Each row is a point on a landscape with many valleys, with its height.
From any point a ball takes the steepest step (drop divided by distance) to one of its 2 nearest points. It stops when none of these is lower. Distance is the straight distance between rows; heights are no part of it.
Q_575 (h 31.6): [  0  -3  21  11  -4 -13   2  -2  -2  -4  -6  16  10  -6 -19  -5 -15   7
   3  -5   3   5 -11   0  11   8  10  -7  10   3  -4   3  18  -1  18   0
  -1  -3  -7  -8  18]
Q_628 (h 68.8): [-21  -6  11   9   8  11  20  -5   1   4   0  20   3  -7   9  -7 -11 -22
   9   5 -12  22   6  10   2  -6   2  13  -4   2  11 -15  11  14   2   1
  14 -11   1 -16  -8]
Q_709 (h 54.0): [-10   2  17   9  10   1 -21  -4  20 -20  11  10  12   5  -5  -3  -3   4
   5  -7   3 -10  -2 -19  19  -7 -10  13  -1   5  15 -31  17 -23  11  -2
   9  -6  19  -2  -1]
Q_11 (h 46.7): [  2   1 -13  -4  -4   5 -10 -29  -7  -8  12 -27  -4   9  12  -1  19 -18
 -14  -5   3  -5   8   8  -9   4   1   1  10 -11  -6  15 -17   7 -20  -2
 -12  18  -1   2 -14]
Q_376 (h 92.4): [ 23   4   3 -12  -6 -14 -17   7   2  15  -4  -1   4   6 -12  11 -11  17
  -5  19  -1  -1 -14  13  -4  13  -8  -1  22 -12 -12  -3  -8  -6   4  14
 -23  -1 -19  16  21]
Q_761 (h 46.8): [-10 -12   6   5  13  21  10 -12  -1 -23 -10   0   5   1   1  -6  -6 -28
   5   4   2  -3  21   4   2  -3  -8  11  -8  -7  12 -12  -3 -11 -10   5
  22   9   6  -8  13]
Q_529 (h 63.4): [ -1   5   2   4   2  -6  -8 -20  -6 -19   0 -19  10  12 -22 -19   3 -10
 -14  -9   6   0  15  -1   4  11  -1   4  12   8 -11  -3   3 -16   4  -7
   5  14  -3   5   6]
Q_307 (h 48.8): [  8  -7   5   5  -1 -15  24  -5  -8  15  10  16 -11 -11   7   1   7   4
   4   9   5  16  10  13  -1  -1  -5   6 -16   3  -4   3  -3  -2   5   6
  12  -5  -7   5 -10]
Q_118 (h 63.7): [ 15  -4   9   4 -12   1   8  15   6  11 -14 -18  14   2  22  22  -4   6
   0  19  16  -7 -18  -2 -19  -3  -4 -21  16 -20  -6   5 -12   8 -11 -16
  -9  13  -1   9   5]
Q_765 (h 57.2): [ -9  -4  21  10   4  -8  -9   7  18 -12   6  10   8   0  -6   2  -9   7
   5  -9   4 -11  -2 -15  10  -7  -4   2  -6  -3  -3 -26  12 -18   8  -4
  14 -12  21   4   6]
Q_680 (h 58.9): [  5  -6   8  -1   9   6   3  21  13 -10 -14   0  -4   4   5  13  -9  -5
   5   4  13 -13   9  -8  -4 -10  -7  -4  -8 -10   5   0   3 -17  -4  -1
  19  14   6  15  21]
Q_535 (h 55.1): [ 14  -3  -3   0   5   9   6  -5 -16  34   2   6 -12 -15   8  -7   5   3
  11  21  11  18 -21  11  -2  -4  -4   0   2  -7   0  19 -10   9  -2   1
  -2  -1  -7  -4  -1]
Q_805 (h 35.5): [  4  -2 -10  -6   0  -3  17  10 -12  23 -17   3 -21 -12   8  10   7   9
 -17  15   7  -5  -3   0 -11  -5 -18   0  -3   5   4   5  -8   8  -5  -1
  16  15  -5  10 -13]
Q_131 (h 77.0): [-12  -5  14  13   0 -13   1  10   6   2   7  18   7  -7  -5   4 -21   4
  11 -11   0   2 -13 -18  12  -3  11 -10 -10  -6   1 -15  16  -3  10   8
  -4 -22  17   4   6]
Q_638 (h 31.8): [ -5  -5  -7   5   0   7  -3  -7   3  -7  -1   2  -1   4  -2  -2   3  -2
   2  -8  -1   2   2   0  -1   6  -4   5  -4   6   0  11  -2   6  -7   5
   2  10 -12  -8   2]
Q_819 (h 12.9): [-10   1 -21  -6   4   6   7 -11 -10  -8  -9  -6 -17  -2  -6   3   8 -14
  -2   4  -6  -2  11   4  -5   6  -3   5 -11  15  15   5  -9   9   0   1
   8   8  -8 -11  -7]
Q_30 (h 54.1): [ -1  -9  14   6  12  10   8   4  11 -17  -9   5  -6  -2  -2   1 -13 -16
  15   7  13  -3  17  -3   3  -6   1   1 -11 -16   5  -2   2 -18   6   2
  22   1  12   4  21]
Q_553 (h 60.4): [  6  -3  27   3   5 -16  -8   5  20   6  17   5  15  -4  -2  -3  -7  21
  -6   3  18  -8  -9 -17   8 -11   0 -10  -1  -8  -5 -39   7 -25  12 -11
  19  -5  17  15   3]
Q_296 (h 24.1): [-13   7 -16 -14   6  17 -24   2   7  -2   4  -5   8   7   1  -5  16  11
  -3 -22 -12 -13 -15  -7  -3   1  -9  10  -1  16   4   3   4   5 -16   1
 -20  -6  -4 -13 -15]
Q_14 (h 45.3): [  8  13   9   4   3   2 -26  -4  12 -17  12 -14  17  12  -2  -9   8   5
 -14  -2  22  -7   1 -13  19  -3 -10  11   8   4  12 -17  12 -20  -1 -11
  13  28  -1   5   9]
Q_482 (h 74.4): [-11  -4  -9   1 -13  11  10 -31 -15  -3   1  -9  -2 -17  23   2  11  -4
 -18  -8  12  -3   2  10   0  -8 -14   0  15   1  -3   7 -10   5 -23  -6
  18  13   1  -6  -9]
Q_445 (h 74.8): [ -9  -9   9  14   2   0   6   3   7   5  11  14  10  -6   2  -5 -11  -2
  11  -6  -6   0  -6  -2  -2  -3   7  -2 -11  -5 -11 -14   6   0   1   1
   9 -18   7  -6  -4]
Q_301 (h 52.8): [  3 -14  14  -1  11   1   8  20  10  16  -1   3  16 -15  18  12 -12   2
  10  11  11   1 -12  -9  -6 -14  -3 -10  -7 -17  -2   0 -10 -13 -12  -6
  24   5   6  10  14]
Q_18 (h 95.2): [ 10 -11  10  -8  -3 -17   3  21   1  18  -4   1  16  -4   7  15 -13  25
  -3  10  10  -6 -24  -3 -15  -6  -3 -23  11   0 -14  -1  -2 -11  -6  -6
  -5  -1  -6  24  12]
Q_111 (h 67.0): [ 10  -7   0   6  -5   1   3   8   1  18 -13 -21   1   4  10   8   2  -4
   1  30   4  -3  -5   7 -22   6  -7 -12   4 -23 -12   6  -9  11  -6 -12
  -1  14   2   5   8]
Q_868 (h 47.1): [  5   1  -2  -3 -10 -24   9  16  -9  21   2   9 -16  -3  -5   3  -2  16
  -1   2  -7   1   7   5  -1 -12   3  -7  -3   7  -9   0   2  -3  21  10
  -2 -19   6  22 -17]
Q_158 (h 41.2): [ 13  -4  -6 -11   4  -2  -7 -14  -6  14  13  -3 -21   5  -3  -6  13  -6
   9  19  -7  17   7  21 -13  11   6   6  -4  -9   0  15 -13   8   6   3
 -10  -4 -12  -5  -2]
Q_492 (h 36.3): [ -6   4 -22  -5  -7  20  -2  -6 -10   3  -7 -19 -10  -2  13   9  20 -11
 -13  -2   2 -18   1   7  -5  -8 -12   2  -1   5   3  -2 -16   8 -21  -4
   7  15   4  -7 -15]
Q_576 (h 64.9): [ -9  10  -8 -10   5  -2 -20 -12   7 -18   2  -1   3   9 -13  -1  18   2
 -18 -18 -18  -3   4 -10  -1  19  -1  17  -1  14   4   8  -1   3  -4  -3
 -12   8 -15  -3  -7]
Q_73 (h 80.2): [ 11  17  -9 -12 -13 -18   3  18  -7  -7  -4   2 -19  -6  -3   5   4   5
  -1  -3 -11  19  20  -4  28   1  25  -1  -1   2  18  15   2  26  21   5
 -25 -15  14 -11  -4]
Q_123 (h 51.2): [ -4  10  -9   4   9   8   2   1   4 -32  -8   0  -5  21 -16   3   0 -14
   0  -4  -5 -11  20 -10   2   0   1  12 -12  13   7  -3   5 -18   2   4
  -1   3   4   9   6]
Q_567 (h 53.8): [ 12   3  10   0  -8 -25  12   6  -6  16   5  15  -4  -5  -5   7 -10   5
  12  11   6  13  10  13   6  -9  -3   0  -2  -3 -10  -9   6 -22  16  11
  -4 -19   6  23   6]
Q_784 (h 32.0): [  3  -6   5  13  -2  20   7  -7  -7  11 -11 -12   0   0   6  -6  -8 -15
   2  11  17   7  -8  10  -3   0  -1  -3  18 -19  -5  12  -7  17 -13   0
   1  19  -5 -10   3]
Q_793 (h 64.2): [ -4  12   1   3   2   3  13   6   2 -15   4  18  -6   9  -9  -8 -14 -20
  22   1   2  19  15  -9  18   2  22   5 -10  -1  18   6  14   1  13   9
 -10 -11  11  -4  12]
Q_240 (h 41.1): [  0  -8   4   6  -1  -4   7 -15  -5   1  15   8  -4  -2   3  -7   5  -1
   0  -2   5  12   6   9  -1   2   1   7  -3   8 -10  11  -2   0  -5   3
  11   3 -14  -1   1]
Q_501 (h 47.4): [-19  -5   4   2  10  10  -8 -14  10 -22   5  18  17   9  -1  -7  -6  -5
  12 -18 -12   5   5  -7   8   3 -13  12   0  15  10 -11  11  -8  -3   7
  -1 -11   1  -6  -2]
Q_625 (h 48.4): [ -8 -18   6  -1   9   5   5  21  12  14  -7   5  20 -21   9   8 -13   5
  12  -3   3 -14 -12 -10  -6 -14  -7  -9 -10 -11   1 -15   4 -10 -11  -4
  20 -10  12   0  10]
Q_619 (h 40.0): [ 10  20  -4  -2  -4  -3 -22  -1   0  -7  17 -19  12  16  -1  -9  13   5
 -21  -5  16  -4   4  -7  18  -1 -13   6  13   8  -1 -10   3 -17  -9  -8
   5  27  -4  16   2]
Q_973 (h 58.3): [  8   4  -2   3   2   2   2  24   5 -12 -11   1  -9  18  -7   4  -4  -3
  -4   4   3 -12  17  -6  -4  -7  -2   2  -8   4   3   3   8 -11   3   7
   8  11  -3  22  13]
Q_506 (h 30.1): [-12   7 -14  -2  -1   2  13 -15  -9 -19  -7  -7 -11  -4  -5   3   5  -9
  -3  -8  -3  -6  16   1   3   0  -1   3  -8  27   4   1  -8 -11   6   2
  12  -4  -8   1  -3]
Q_757 (h 62.5): [-19  -3  -5   6 -14 -15   8  -4  -3 -12 -11   8  -7  -5   2   8  -1   8
   0 -11 -18   6  12  -1   4   3  -7   7  -6  13   9  -8   5  15  16   6
  -8 -19  13 -15 -20]
Q_238 (h 57.5): [  2 -10  11  11   8  11  13  11  -1  28   3  -3  12 -14  31  16  -4   4
   0  22  11   4 -26  -7 -14  -6  -9  -8   1 -21  -5  -2 -14   4 -16 -15
   9   1   4   4   0]
Q_435 (h 73.1): [  2   4  -2   2  -4  -9   5  14   3   4   2  20  -4  -3  -9   6  -5  12
  11  -6 -14   8  -1  -9   3   8  11   0 -12   2   3   9   9  12  17   5
 -12 -11  -7  -3  -3]
Q_612 (h 69.1): [ -7  10 -11   3   5   8  22   3   4 -15  -6  15  -8   7  -3  -2  -7 -21
  19  10   0  15  18  -6   7   3  10   9 -20   5  20   0   7   3   6   4
   1  -4   4  -7   6]
Q_632 (h 58.4): [-10   5   8   4   7   5  -2  -6   9 -16   4  20  10   9 -19 -12 -16 -12
  13  -4  -9  15   2  -8  13   9  20   5  -1   0   6   2  14   2   9   6
  -9  -5  -1  -8  14]
Q_483 (h 44.2): [ -9 -13  17  -1   8   1  -9  13  10   7   3   3  24 -11   2   0 -12  -3
  12 -10   7 -17 -25  -3   1  -7   5 -20   0  -8  -6 -16   7 -11 -12  -3
  11  -8   9  -2  20]
Q_474 (h 64.6): [  4  -4   7   1  -3 -11  -2  13   5  14  13   2   8   0   0   0  -1  17
  -4  -6   2 -13  -7  -1  -7  -6  -4  -6  -6   1 -21 -15   5 -12  -3  -5
   8  -9   3  16  -1]
Q_873 (h 74.6): [-12  19 -10  -6   1  -1  30 -11  -1 -17  -3   1 -12  -2   2   0   2 -24
   7  13  -5  19  28   0  11  11  14  11 -16  12  30  -4  -4  16   7   4
  -9  -5   2 -14  -7]
Q_117 (h 51.8): [  8   5 -14 -16   4   7 -22   7   2   9   8   5 -20   9  -9   0  12  14
  -5   0 -23  -3  -6  -1 -13   3  16   1  -6   3   0  17  -8   8  10   3
 -15  -2  -7  -3  -8]
Q_403 (h 94.0): [ 13  -3   1 -14  -3 -17   0  15  -2  27 -10   4   3  -5   6  15 -13  18
   1  21   4   4 -15  13 -17  -7 -10  -9  12  -3 -11   7  -7  -9  -1   6
 -16  -4 -13  26  15]
Q_494 (h 69.5): [  8   2  -6  -6   3  -8  -5  32  -1  15  -2  13  -5   2 -10   7  -6  16
   1   4 -22  -7 -11  -9  -4   5  13 -13  -5   1   0  13   8  11  11   9
 -13  -5 -14  15   2]
Q_522 (h 57.4): [  2   8  -5  -5   3  -2 -23   8   7   6  12   6   3   5 -18  -3   7  23
  -8  -8 -26 -11 -18 -13  -5  11  13   0  -1   6  -4  -3   4  10   8  -3
 -21 -12  -5  -4 -11]
Q_931 (h 44.1): [ -9   2 -23 -15   5   6  -9  -4   3   0   0   9 -22  -1  -5   0  11   9
  -3  -5 -25   4  -3  -4 -15   6  13   5 -11   7  16  12  -3  12  15  -5
 -10  -9   0 -20 -18]
Q_586 (h 88.9): [ 11  15  -3  -2  -8 -18  -8   7 -12   7   4   8 -10   7 -26   2  -4   5
   5   3  -8   7  10   0  15   1  12  -2   2   9  -4   2   8  -6  25  10
 -13  -6   1  15   3]
Q_744 (h 53.3): [ 13  -7   0   1  -8   6 -16 -28  -6  -6   3 -24 -11   8   4  -2  11   1
 -13   2   1   1   3   7 -12  11   3  -1  18 -20  -2  23 -14  12  -2   2
 -20  18  -7  -7  -8]
Q_288 (h 48.3): [  3   1   2   6   0  23 -16  -2   7 -11  -2  -1  12   7   2   1   0   4
   2  -4  -7  -5 -20  -3   0  10   5   2  10  -7   2  13  -5  21 -14   0
 -22  10 -13 -17   7]
Q_107 (h 22.4): [  7   7   6   4 -18  10  -3   0   5   0  10 -12  13   1  27  12   7  -3
  -6 -16  21 -10  -9   5   8  -8  -9  -6  12 -11 -11   1   1   1 -21  -8
  -2  11   4  -3 -10]
Q_130 (h 57.9): [ 21  -1   6   3  -6   4 -17 -11  -1  -3   5 -14   2   9  -3  -2   2   8
  -8   2   2   4  -4   8  -4  15   0  -1  21 -15 -13  18 -13   9  -2   2
 -19  15 -16  -1   3]
Q_22 (h 60.9): [ -4  -6  -3   9   4  14   5   8   1  22   2  -1  -1 -12  19   3   7   0
   4  17   2  -1 -19  -6 -15   3 -10   2  -9  -9  -4  -1  -5  15 -17  -9
   8   2   1  -4  -3]
Q_108 (h 46.3): [-11   5 -13 -12  -1   0  -7  -3  -3 -15  11  -7  -6   4   6  -1  17   7
 -21 -24  -4 -20   6  -5  -1  -3 -13  10  -3  24   1  -4   1  -2 -14   5
   4   4 -10   8 -16]
Q_908 (h 78.9): [  1  16 -15 -15   3 -11  21   0  -2  -2   2   0 -25  -4  -1   3  12 -14
   5  12  -7  20  21   3  12  14  17   6 -12   7  33   3  -6  24  15  -6
  -7  -6   4 -20 -18]
Q_504 (h 31.3): [  7   0 -18  -6   7  10  -2 -12 -13   7   6 -13 -11   7 -10 -16   3 -16
   8  11  -1  15  11  15 -13  10   8   3  -2  -8  -7  14 -15   5  -3   6
 -11   5  -8  -4  -1]
Q_249 (h 62.4): [ 10  -3  20  -8  -2 -19  -3  14  13  14  11   3  16   1   2   0  -7  23
 -10   3  12 -11  -6  -6  -6  -9  -2 -12   0  -2 -16 -32   5 -26   0 -10
  13  -7  10  27   3]
Q_94 (h 50.1): [ -2   5  -2   3  -9 -17   3  -7  -7 -17 -16  -4  -7   0 -24  -1   0  -2
   0  -8  -9   4  18   4   6  11   7   0   3   9  -1   9   5   4  24  -2
  -7   0  -1 -10  -1]
Q_417 (h 48.9): [ 18  -2  -3 -13  11   0   7 -10 -14  31   8   0 -24  -8  -2 -10  13  -4
  13  30   8  23  -4  21  -4   6  -3   7   2  -7  13  17 -11  11   7  -2
  -6  -7 -10  -9  -6]
Q_662 (h 16.6): [-24   0 -23  -8   4   7   2 -15  -5  -6  -5  -5  -6  -4   2   2  13  -7
   0 -11 -23  -8   6   3 -12  -4  -8   5 -11  19   6 -12  -9   3   0  -4
   0 -19   8 -13 -22]
Q_364 (h 34.2): [ -9  -5 -22 -14   6  19 -13  -2   8   5   1   3  -8   0   2  -5  10  19
   2 -12 -19  -9 -14  -8 -16  -2  -6   6  -8  11  13   2  -1  14  -5   2
 -16 -12  -4 -16 -20]
Q_503 (h 65.1): [ 13 -11  24   0   0   1   9 -11   5   7   5   4  10   1  16  -4 -17   3
  -4   7  23  14  -5  13   6 -13  -6  -7  10 -19 -19   5 -10 -16 -13  -1
  16  12  -1   9  18]
Q_597 (h 39.2): [ -9  -6  -8  -4  -2  -3 -12 -23  -1  -7   8 -15  -7   5  10   0  26  -4
 -14  -4  -9 -14   4   8 -19   5  -2   5  -6   2  -5   7  -7   9 -13  -8
  -1   8  -2  -5 -11]
Q_698 (h 56.4): [ -7   5  -4   3 -13 -21  12  -4  -7 -10 -13  -7 -14  -5  -5   5   6  -9
  -1  -1 -11  10  20  11   6   6  10   1  -2   2   1   8   0  17  22  -2
  -4 -10  11 -16 -12]
Q_415 (h 32.9): [-16   1  -9  -4   2  16 -19   1   3  -2  -1   0  20   3  -2  -9   6  -1
  11 -17 -13 -13 -19   3  -1   1  -8   2   1  14  -3  -9   8  -1 -16  -1
 -14 -12   6 -19  -6]
Q_875 (h 61.2): [  8 -15  27  -2   9  -4  -1   4   7   7   0  -1  16  -1  -3  -5 -21  -8
   7  10  16   1  -6   8  -3  -3   8 -20   5 -20 -18  -5  -3 -15  -2  -2
  13   4   5  10  26]
Q_534 (h 39.8): [ -2   3  -9 -10  -1 -11   0   7  -7   8   9   2 -22   4  -7  -3   8  13
 -12  -9 -14  -7  10   5  -8  -8   4  -2  -4  14 -10   1  -8  -1  16   8
   4 -13  -3  13 -26]
Q_666 (h 41.0): [-10  -2  -4   1   3  14  -4  -7   6 -15  10   8   7   3   6  -4  -2  -2
   4 -17   4  -1   0  -7   7  -3 -13  11  -6  13   4  -4   2  -6 -17   8
  10   0  -5  -4   4]
Q_890 (h 83.4): [  5  23  -5  -3  -9 -15   8  12 -14 -19  -5  -9 -16   4  -7  -1  -1  -3
   3   1   0  14  26  -7  30  -1  24   4  -3   7  16  10   3  10  18   7
 -24 -13  16  -2   6]
Q_519 (h 57.1): [  3 -14  19  -2  13 -10  10  13   9  11  -5   7  11 -15   4   9 -21  -4
  19  16  12   7  -4  -5  -2 -11   7 -18  -7 -17   0   6   2 -19   5  -1
  16   0   7  15  24]
Q_113 (h 66.4): [  5  -4 -13  -1   5  -4  -2  19  -3  29   8  11  -4  -8  -4   3  -7  14
  10   2  -9  -3 -21  -9 -11  -4   8 -15  -8   1  -5   6   3   4   2   8
 -12 -14  -7  14  -1]
Q_620 (h 63.0): [  3 -12  -8   6   7  10   4   5  -5  27  10   5   5 -14   5  -7 -11  19
   8  -5  10  -5 -30 -10  -7  -7   0  -7  -7  -4  -7   7   1   6 -11   5
  -3 -14  -7  -2  -4]
Q_886 (h 53.9): [ -3  -1 -15 -12   8   1  -1 -35 -19 -12   8 -31  -9  -3   2 -16   8 -19
 -13  -8   1   4  14   9  -6  11   5  -4  10   2  -6  16 -25  -6  -8  -1
  -4   6 -12   4  -3]
Q_649 (h 82.4): [ 12  17 -19 -22  -5 -14  13  16  -4  -3  -6  -3 -30  -4  -2   8   9  -6
  -5   6 -13  13  20   1  21   0  22  -1  -3   3  31  11  -6  24  23  -2
 -12 -10  11 -18 -18]
Q_46 (h 67.7): [  6  -8   5   8  -6  -6   3   6   2   9  -1  -3   6   4   2   4   1  -1
   3  10   3  -3   0  12 -13  -1  -1  -8  -4  -8 -20   0  -2   0  -5  -7
   8   4   1   6   9]
Q_809 (h 45.2): [  1  -7   8  -5  -7   1  -1  31  11   5 -16  -5  13   0  17  10  -3  17
  -5 -11  10 -21 -15  -4  -9  -9 -15  -7   4   4   1  -5   7   2 -12  -1
   1   8  -2   5   2]
Q_720 (h 71.7): [ -4 -12   4   7  -5  16  20 -19 -11  10  -3   4   5 -15  22  -5   0  -5
 -12  -1  16   4  -3  14   4 -12 -10   1   8  -8 -10   2  -4  -1 -20  -5
  27  10   2  -7  -1]
Q_668 (h 39.3): [-16  -6  -8   3   5  20   5 -16  -5 -16  -8  -7  13   1   4  -9   7 -29
   0  -3  -6  -5  16  14  -3  -1  -7  10  -3   2   0  -9  -7  -4 -20  -2
  12   5   5 -11   3]
Q_159 (h 60.6): [  8  -2  14  10  -8  10  11   9   8  11   1 -10  17  -5  38  21   2   0
   0   9  20 -10 -24  -4 -12 -10  -7 -16  11 -23  -4  -6 -13   6 -17 -18
   0   3   6  -1  -8]
Q_775 (h 41.4): [ -3   5  -6   7   5   0  21 -19 -10 -37  -5 -16  -9   4  -9  -3  -2 -18
  -2  -1   3  -6  30  -2   1   7   7   6  -9  15   9  -1  -3 -17   9   5
   5   2  -5   7   4]
Q_978 (h 59.1): [  1  -1  -8  -6   2 -10   1 -23 -13 -17  -2 -22  -6   3 -16 -13   5 -10
 -10  -7   1   3  21   8  -6  14   1   1   4   8  -9   9 -13  -8   7   1
  -3  10  -9   1  -3]
Q_710 (h 53.4): [-19   6   9   2  11  11 -11 -16  10 -18   3  11  22  15 -13 -19 -11 -18
   3 -13 -18  14   2  -4   5   8   9  14   8   8   2  -4  13   3  -2   0
  -6  -3  -4  -8   4]
Q_269 (h 39.6): [ -8  -6  13   0   6   9 -20  12  11  -2   4  -4  30   2   7  -6   0  -7
   9 -13   4 -19 -22   5   9  -2  -4  -4   0   1  -6 -22  11  -8 -18  -1
  -3  -7   9 -17   8]
Q_656 (h 32.1): [ -2  -2   0   4  -4  -6  -5  16   6  -9 -22   2   7   6 -16   6  -8   6
   5  -6  -6 -14  -3  -2   1   4  -4  -9  -1   1  -2   1  16   0   5   0
   0   7   0  -3  16]
Q_79 (h 90.8): [ 20   9  -4  -9  -3 -14 -17   6  -6  16   7   7  -4   3 -26   2  -8   7
   9  10 -11   7  -2  10   5  12   7   0   7  -4  -6   4   1  -4  15  16
 -21  -5 -16  14  13]
Q_974 (h 12.5): [ 16  -5  -2   5   7  11   9  -7 -15  16  -2 -20 -13  -2  -2 -19  -2 -14
   5  22   8  19   6  15 -13  11   0   2  11 -24   0  12 -11  13  -6   8
 -11  16  -7  -6  -5]
Q_961 (h 67.1): [  9   7  10  14  -4 -15  -6 -12  -4 -11   4  -5   3  14 -24 -10  -5  -4
  -5   8  12   6  16  -2   8   3   3   3   9   1  -8 -18   9 -23  21  -9
  10   8  10  13   8]
Q_287 (h 32.3): [  1   9  -9   7 -16  21  -1  -3   2   3  -7 -16   2   0  23  16  15 -14
  -2  -7  12 -17  -8   4   0  -7 -13  -1  10 -13   1   1  -4  11 -21  -5
  -2  13  10 -10 -19]
Q_395 (h 66.5): [-16  -1 -12  -3  -2  -7   0 -11   2 -17  -1  11  -7  -3  -6   3   3  10
  -3 -21 -18   4  11 -10  -1   6  -5  12  -6  21  11   1   4   8   9   9
  -8 -15  -5  -8 -20]
Q_823 (h 31.2): [ -9  -5 -12  -3  -1  -8  -3 -10  -3   1   8  -4 -16   1   0   0  21   5
 -12  -7 -13  -6   7   7 -16   1   0   3 -11  11  -8   3  -6   4   2  -4
   5  -7  -1  -1 -20]
Q_373 (h 86.6): [  9  24  -1   7  -8 -14  -1  10 -17 -11   1  -1 -18  14 -21   2  -6  -3
  -2   8   0   9  20 -12  25  -1  19   4   3   7   7  -3   9  -7  26   9
 -23  -9  15  19   6]
Q_650 (h 61.3): [ -4  15   0  -2   2  -7 -26   0  11 -11   4   4  11   8 -22  -2  14  13
 -14 -11 -28  -3  -4 -15   5  15   9  13  -2  12   3  -4   6   5  11  -8
 -14   3  -7  -5 -12]
Q_455 (h 72.1): [-17 -13  15  11   8   9  13  -1   5  -5   0  24   6 -11   7  -6 -19 -11
  16  -9  -5  12   3  -1   9 -15   0   6  -8  -2   9 -15   9  -3   5  10
  15 -19  14  -9  -1]
Q_101 (h 42.4): [ -1  -2   9  15   1  27  -4  -3   4  -1  -2  -6  11   9  19   0  -3  -8
   7   5   3  -2 -25   3  -4   2   5  -5  16 -15   4  11  -3  24 -15  -2
 -13   6 -10 -17   2]
Q_562 (h 69.9): [ -4  11   8  15  -1  -7  -3  -7   0 -17  10   0   1  13 -18  -4  -5 -13
   2  -4   2   6  15  -9  15   1  12   6  -2   1  -5 -12   8 -15  17  -5
   3  -4  16   6  10]
Q_925 (h 40.2): [  2   9 -10 -12  -6  -1 -19   0   0  -4  12 -15  -6  10   9   2  21   9
 -25 -20   1 -17  -1   0  -1  -2  -7   4  10  13  -7   9  -5   4 -14   0
  -4  15  -7   7 -17]
Q_233 (h 39.7): [  0  -6  10   0  -4 -13  -3  30  15  -5 -16   3  14   2  -2   9  -7  21
  -5 -10  -5 -21 -10  -9  -5   2  -8 -10   1   5   0 -10  19  -3   2  -3
   4  -1   0   7   9]
Q_538 (h 68.6): [  2 -13  15   1   3  17  16 -10  -4  -1  -7   3   5  -8  12 -10  -7  -8
  -5   1  20   5   9   9   7 -17  -1  -1   6 -18  -8  -1  -8 -16 -13   0
  35  14   5  -1  16]
Q_582 (h 50.2): [ -3   2  17  10   8   0 -22  -8  14 -17  12   6  15   3  -7  -9  -6  11
  -3  -5  15  -3 -12 -17  20  -2  -9   7  11   6  16 -20  18 -18  10 -10
  19  10   0  -4   9]
Q_602 (h 30.0): [-25  -1 -15  -6  10  16  -5 -26  -5 -11  -3  -3  11   2   6 -12  15 -22
   2 -11 -19  -1   2  10 -11   1  -9   9   1  14   1  -7  -6   1 -17  -6
  -1 -11   1 -13  -9]
Q_603 (h 40.9): [ 11  -3  10   4  -7  -4  -5  -6  -5  -6 -13   2   4  -5 -23  -7  -7  11
  -3  -4   1   4   3   4   4  15   4  -1  13   2  -8  15   8   2  13  -1
  -3  11 -16  -9  13]
Q_993 (h 76.8): [ 11  15  -3  -1 -10 -15   5  17   1   1  -4  15  -6  -9  -8   5  -4   2
  12   1 -13  17   8 -10  24   6  23  -6  -6  -5  15  14  15  22  19   8
 -24 -13   5  -4   5]
Q_437 (h 24.2): [  6   2 -15  -3  -8   6   7   3 -12  17 -17 -14 -20  -3   8   9  12  -4
 -17  14  10 -11   2   8  -9  -5 -10  -4   3  -4  -1   2 -17   7 -11  -3
  12  23   2   7  -8]
Q_110 (h 44.8): [  1  -3  -9   1  -9   7   6  20   2  15 -18  -3  -2  -5  16  10   3  13
  -8  -4   8 -16 -16  -5  -8 -12 -20  -3   3   2   3   1  -2  10 -16   1
   8  12  -3   5 -11]
Q_933 (h 65.0): [-12  -8   2   9   9  14  16   0  -3  12  -6  11   0 -11   8  -1  -4 -15
   7  13  -2  10  -4   6  -4   6 -10   9  -9  -4   5  -9   2  11 -10  -2
  23   1   1 -14   1]
Q_400 (h 33.0): [  8   9   0  -3 -12  -2 -14  -6  -1  -3  18 -14   5  11   9   0  11   4
 -16 -11  11  -7   1   2   7   0 -11   1  12   4 -16   2  -3  -7 -18  -4
   0  17  -2  10  -3]
Q_938 (h 18.3): [ -4  -4  11  10 -13 -20   9   9   3  -8 -24  14   3  -7 -11  11 -15  12
   6  -4  -1  -1  -3  -5   7   0  -2  -5   3   3   0  -1  21   1  21   0
   2  -9   6  -4   9]
Q_384 (h 54.6): [ 16  -8   8  -1  -3 -17  17   0  -2  18   7  20  -1  -7   6   3  -5  17
   4   6  12  13   1   9  -1 -11  -9   2  -7   0 -14  -1  -1 -21   4   6
   9  -8  -4  18   3]
Q_154 (h 59.8): [  7  -8  -4   7   5  11  -2   1 -12  30   8   2  -3 -10  14   0  -1  14
  11  13   7   5 -36  -3  -9  -7   0 -13   3 -14  -4  16  -8  10  -7   2
 -13 -10  -9   0   3]

Where does a ball stop that starts at each point below?
Q_650 => Q_296
Q_793 => Q_638
Q_720 => Q_296
Q_757 => Q_938
Q_445 => Q_238
Q_474 => Q_400
Q_993 => Q_974
Q_131 => Q_400
Q_680 => Q_662
